A landscape with many peaks, sampled at points; each row gives a point and its height.
From any point a climber takes the steepest step (rise divided by distance) to one of its 2 nearest points. It stops when none of these is higher. Distance is the straight distance between rows; heights are no part of it.
demun: [ -1  -1   2  13   3   8 -11  17  16 -38  12 -14   1  19  14 -23 -14   2
   6 -22   1  32 -21  -9]  h=494
ked: [-11   0   2  11 -13   9   1  -6  -7  18 -23  14 -17   2  16   8   2  18
  -4  15 -45  -8  11 -12]  h=404
Zolo: [  0  -7 -13  -4   8  13   2  13   1 -33  20  -4  21   5  -4 -20 -23 -23
  -5 -28  26   5 -17   8]  h=412
kila: [ 10  10  -8  -9   0  21   3  17  10  -5  19 -23  20 -12   1  -1 -21 -16
 -14 -18  -3   9 -12  -6]  h=495
venok: [-24 -16  -4 -12   7 -14   7 -15 -15  17  -7  31   4 -13   1  -3  -3   6
   9 -15  -6 -44  -9  -4]  h=514
Zumak: [  3  10   3 -17  -1 -12 -17  -8  10   7   5 -32   9  -4 -19   7   9   3
 -16   2  -2   5   5 -12]  h=347
migiv: [ 14   3   5  -5  19  -1 -15   3   3   4  23   8   6   6 -16 -20   2   2
   0 -13  29  21   6  10]  h=381
Dis: [ -6  -4   3   7  17   4   2   3   7 -20  19   0  17 -10  11  -6 -11 -12
   3 -32  22   0 -14   0]  h=370
Gozem: [ 10  18   7  21  -8  -2  10 -17  -6   6 -16  -2  -9  -4  17  19  -3  -2
   0  26  -8 -11  11  -5]  h=488
Kamu: [  3  13 -10 -13  -6  26   2   8   1  14  20 -14  14 -25   1   1 -19  -6
 -23  -8 -25  -9  -2 -13]  h=560
zel: [ 15   6   3  -1   4 -19 -24   4  10 -12  14  -4  15  24 -26 -20   2   7
   2  -4  33  30   1   7]  h=446
duso: [-26 -18   4  -2  -1  19   5  15  12 -10 -18  -7 -18  -2  16  10   4   7
  -1  -5 -18   0  -8  -6]  h=218
kor: [  0  13  19  22  24 -21   7 -19   1   0  -6  16 -13  -4  11  11  15   1
  10  20  11  -4   5   9]  h=75
Tad: [ -2  15  20  25  11 -16  11 -13  18 -18 -13  -3 -12  -1   4  21  20  -4
   3  19   5   0  -4  -3]  h=104
novo: [-18 -12   9   3  27 -16   9 -12  -5   5   7  24   2 -16   9   5  -2  -6
  14 -15  12 -36 -14   2]  h=417
pevir: [ 10  18  -7  13  -2  -1  10 -31 -16  13  -2   6  13  -3  -9  -3  -6 -13
 -12  25   6 -27  13  10]  h=253
muv: [ 10  -4 -11 -12  -1   1 -11  20 -27  31  -2  16   6   7 -13 -17 -17   8
   0  -7  23  -3   1  12]  h=403
gego: [ -7  10  14  28   9   4  19  -6  34 -23 -11 -12  -6  -2  11  27  13  -5
  -1   7  -9  -3 -10  -5]  h=132
Vozab: [ -2  13  -2  -5 -10  23   8   1   7  11   6 -16   0 -18  13  13 -10  -1
 -17   3 -33  -8   4 -16]  h=630
pavos: [-19 -22 -15 -12 -12   0  18   5 -12 -15 -17  14 -11   3   9   8  -3 -14
  15  10   3 -23  -6   3]  h=512
zugo: [-12  -9  18  11  36 -13   4 -11   4   0  12  13  -2 -13  13   9   7  -5
  13 -23  19 -19 -11  -1]  h=365
kavo: [  1   6   9   9   4 -12  -6  -6  21 -21   3 -26  14   1  -6  11   8  -4
  -1 -13  17   8 -12 -11]  h=392
Kag: [ 12  -2 -18 -12 -22   8   2  -1 -23  19  -6  21  -3   3  -3 -10  -5  -2
  -2   8 -15  -4  15   4]  h=207
vuvus: [-20  -7  15   8   6  19  12   7  25  -7 -18  -9 -21   1   9  12  23  10
  -7   7 -34   4   0  -7]  h=186
ges: [ 20   7  -2   8 -12 -25  -4  -8  23 -16  12 -22  15   5 -40   5  15  -9
  -4   5  13  18   3  -3]  h=368
nikis: [-13   1 -16  -8  -6   9  28  -8 -10 -17   5   9   2 -12  -1  -4  -5 -29
  -3   6  -3 -28   3   7]  h=388
neb: [-15 -12  18  -3  21 -23 -22  -5   1  17   0  -5  -6   3   5   4  16  21
  12  -5  18   6  -4   0]  h=571
tenu: [ -8   4 -11   3  -5  -1  26 -25 -16  -8  -5  27   7 -19  -4  -9  -4 -15
  -7  12 -23 -41   6   2]  h=335
pelug: [  3   3  -1  -6  -1  21   9   9   4   7  25  33  -1 -21   6  -6  -6  -8
  -1 -22 -18 -13  -3   0]  h=755
sota: [ -2  -1 -20 -17 -24  12  -1  15 -26  13 -14   3  -2   3   0  -5 -14   1
  -4  -4 -18  -9   5  -5]  h=227
rusep: [ -9 -20  -8  -7 -10 -11   7   1 -24   4 -23  29 -16  10  11  -2  -2   1
  15  17   1 -14  10  12]  h=636
Feb: [ 10  12  13   6   7 -32 -18 -16  15   4   6  -1   1   5 -25  -4  26  12
  -1  14  21  11  19   6]  h=369
tov: [  5 -12  -9   1 -14 -14   3   2  17 -36   0 -25   1  25 -10   3   7 -15
   7   9   9  20  -7  -3]  h=498
fibir: [ -8 -12   6  -5  16 -13 -19   7 -19  32  -6   3  -2  -2   5  -1  -1  18
  14 -13  20  -2  -3   2]  h=486
muzor: [ 11  12   2   0 -16   5  -9  15  21 -11   5 -32   7   7 -10   3  -1  -1
  -8  -7 -16  39  -6 -19]  h=536
Faf: [ 15   6 -10  -4 -13   7  -6  -7 -25  28  -3  14   2   6  -3 -14  -4  10
  -1  21  -9  -7  24  15]  h=194
pila: [-11 -10   0   5  -5  -6   9  -7 -19   6 -24  33 -26   1  14   3   5   8
  15  19 -16 -14   7   2]  h=541
Midu: [-15  -8  -5 -11  -8   0  10   3 -17  11  -4  33   2 -10   6  -1 -11  -2
  11 -15 -12 -37 -16  -4]  h=589
karum: [ 20  -2  -1  12 -11 -26 -13   6  12 -19  -2  -9   9  23 -17  -6  -2   6
  12  -2  35  29  -4   3]  h=523
kemub: [ -7   1  21   9   9   4  -4  -4  15   6  -8   1 -27   1   8  10  21  17
  -5  14 -18  10   5  -1]  h=154
Pedir: [-17  -9   4  14  -6  -3   8 -16 -18  12 -36  31 -16   0  12   3   6  15
   4  23 -42 -23   9  -5]  h=461
Tusof: [ -1   3  16   0   9 -26 -28  -3   7  13   0  -8  -2   4 -14  -1  23  25
   7   1  26  18   8   8]  h=464
vuri: [  9   8   3  14  -3  -4   1   6  10 -15  -3 -22   9   2   5  17 -16  -7
   1 -16  24   5 -21 -11]  h=382
botuf: [-17  -7  13  11  25   1  -3  -3  12 -16  14  -5   6 -12  17  10   0  -8
   6 -34  19 -10 -25  -1]  h=338
nitir: [ -2   1 -15 -12   4  17   1  20   0 -16  10 -24  20  -4  -8 -13 -24 -10
 -10 -23   9  17 -19  -2]  h=456
Butom: [ 13  13  -5   6 -10  15  10   8  -8  -1  -6 -20  13  -5  18  22 -26 -15
  -4 -10  14 -10 -16  -6]  h=414
loni: [-11   4  14  23  -2  -2   7  -2  43 -29 -11 -26  -7  11   0  18  21   0
   0   4 -12   8 -14  -7]  h=160
Vafu: [ -4  -4  -7 -26   2 -10 -11  -9  -8  12   2 -23  12   4 -23  -2   0   0
 -13  -1  14 -10   8  -2]  h=303
mabok: [  9  19  18  33   5 -13   0 -20 -10  26 -11  12  -3  -6  21   8   2  18
   9  26  -8 -10  18   5]  h=572
fer: [  6   8 -12 -10 -15  18  13   9 -12   9   9  28  11 -18   3  -6 -22 -10
   0 -16  -8 -26  -4   3]  h=668
bir: [ 26  33  10  29   9  -2   1 -19  -9  35   8  11  16  -6  13   6  -2  11
   0  14   5  -7  16  11]  h=493
novad: [ 26  24   8  21   2   3 -10  -6 -15  45   7   3  17   0  12   6 -18  16
   3   5  10  -9  11   9]  h=457
muk: [  7  -2   0   7  -4  23   3  11  14 -23  15  -1 -10   7  15  -6  -3  -6
   5 -15  -3  23 -12   3]  h=547
dava: [  1 -14   1 -16   8  -1 -11   0   0  -5   8   2   0   5  -5 -15   4   6
   3  -8  15  15  -2   1]  h=336
tukud: [  0  -3   5  11  -1  17  16   7   3  -2   8  40 -18 -11  18  -1   3  -5
  15  -8 -17  -8  -5   5]  h=659
tado: [  9  -4   0  10  -5  29  16  12   8 -21  15  15 -12  -3  22   0  -2 -18
   9  -4  -8  13  -7   5]  h=590
Seb: [  8 -10   1  14  -8 -20 -15   5  18 -34  -5 -18   3  26  -3  -4  -2   8
  12  -3  19  29 -16  -7]  h=617
zatod: [ -9 -19 -14 -21 -11   8 -10  26 -25   7 -22  10 -13  10   5  -2 -12  14
   5 -10  -3  12  -4  -5]  h=252
bapom: [-26 -26  -6 -15  -4   5  -4  14  -2 -11 -26 -12 -18  13   4   7   9   8
   0   2 -10   7  -5  -6]  h=251
nok: [ 11  14  -2  14  -7  14  13   0  -6  -1 -13 -12   0  -7  23  25 -16  -8
   0   6   3 -11  -6  -7]  h=438
guvo: [-14 -13 -12 -11   0   2  21  -4  -8 -21  -8   9   1  -4   1   5  -9 -20
   4   0  15 -24  -4   6]  h=443
sariv: [  1 -14   8  -7   5   1  -6  11  -7  14   8  40 -22   2   3 -14   8  11
  20  -4  -5   7   9  11]  h=12
Fonas: [ 10  13  -5   8   1  -2   1 -25 -19  26   4  22   7  -2 -12 -12   4  -1
  -8  23   1 -22  21  19]  h=224
mafa: [ 12  12  -1   5  -7  -9  -4   3  28 -21  17 -29  16  -1 -17   7   6 -10
  -6  -6   0  21  -6 -16]  h=459
Tisa: [-17 -14  10   0   0  -6  -6   4  20 -17 -18 -30 -10  18   0   9  16   8
   1   3  -3  10 -12 -12]  h=204
rokuv: [ 14 -12 -18 -23  -8   4   4   7  -2 -21  10 -11   2  18 -17 -15   5 -13
  -5  14   0  25  13  11]  h=353
tunu: [ -2   0 -21 -26 -12  -4  -2   5 -20   1 -12 -34  13   7 -17  -3  -9 -10
 -14   4   4  -2   2  -6]  h=250
tepa: [ 20  18   6   5   0 -27 -12 -16  20  -4  15  -9  11   2 -29   0  18  -2
  -6  11  17  12  11   0]  h=301
kef: [-19 -25  -2 -26   3   4 -13  14  -6  -4 -11  -1 -16   9  -3  -9   7  10
  -1  -5  -5  20   2  -3]  h=288
Rilep: [ -5 -10 -28 -25 -20   6   3  15 -27  13 -17 -12   5   6 -12  -2 -18  -6
 -14   4  -5  -7   4  -4]  h=219
Fos: [ 10  -1   8   2  13  -9  -5   0 -16  28  10  31  -9   3   6 -12  15  13
  14  15  14   4  22  20]  h=28
Pemo: [  6  15  15   0  14   6  -5 -11  16  10  23  -6   1 -21   1   5  11   1
 -16  -9  -9   0   3  -7]  h=540
lunok: [  0   0  15  18  19 -24   3 -12  -5  15  -5  23  -9   3  11   0  13  12
  18  23  16   2  17  21]  h=51
biz: [  1  -2  -2   0   4  -8 -13   9 -28  46  -6  17   9  -1   6  -8 -13  16
  13  -7  13 -12   2   7]  h=441
feg: [ -1  11  17   2   6  -2 -13  -6  31  -1   8 -26  -1  -9 -11  11  16  14
 -13  -5 -14  15   1 -14]  h=434
kuz: [ 16 -11 -17 -15  -6   9   3  13 -11 -18  -1  -1   2  22 -10 -17 -13 -13
   2   6  17  21   0  16]  h=309
paz: [-10  -4  -6 -16 -10  24  -1  16   9   2   5 -13  -4  -8   0  -2   5   4
 -15   2 -39   9   7 -11]  h=765
Dev: [  4   0 -12 -17  -2   0 -11  -2 -19  26   2  -1  11  -2 -23 -18 -11   5
 -11  -7  10 -14   8   7]  h=362
Duze: [  3  -4   5  -6  -5  20 -10  17  15  -5   0 -17 -11   5   1   1   8   8
 -10  -3 -24  32   1  -7]  h=628
Kaga: [  0 -10 -11 -24 -12  -1   2  12   4 -22   4 -27  -1  16 -13  -4   4  -9
  -3  11  -6  26   2  -1]  h=406
Pir: [  2  13  -6   5  -4  -6  21 -35 -13  -5  -6  -3  10 -14  -7  -3  -2 -16
 -17  27 -19 -27  12   2]  h=290
romo: [ -2   4   7  -4  10  18   0  -2  15   8  29  11  -8 -28   5  -5   9  -3
  -9 -17 -19  -2   1  -4]  h=639

Two climbers start at each pair of points below. Name the first point that both come to, or write never.
nitir, Dev | never
kavo, Zumak | never
dava, rokuv | Seb
zugo, Dis | never
muk, botuf | never

Call two points neighbours if one is among the 2 nearest of the other. Go from one point of each pair to the other, from neighbour to neighbour, staying as high as possible. Name the lowest point that can't be avoided.
mabok, neb | biz
rusep, neb | Faf
pelug, mabok | botuf
pelug, Seb | demun
mabok, paz | vuri
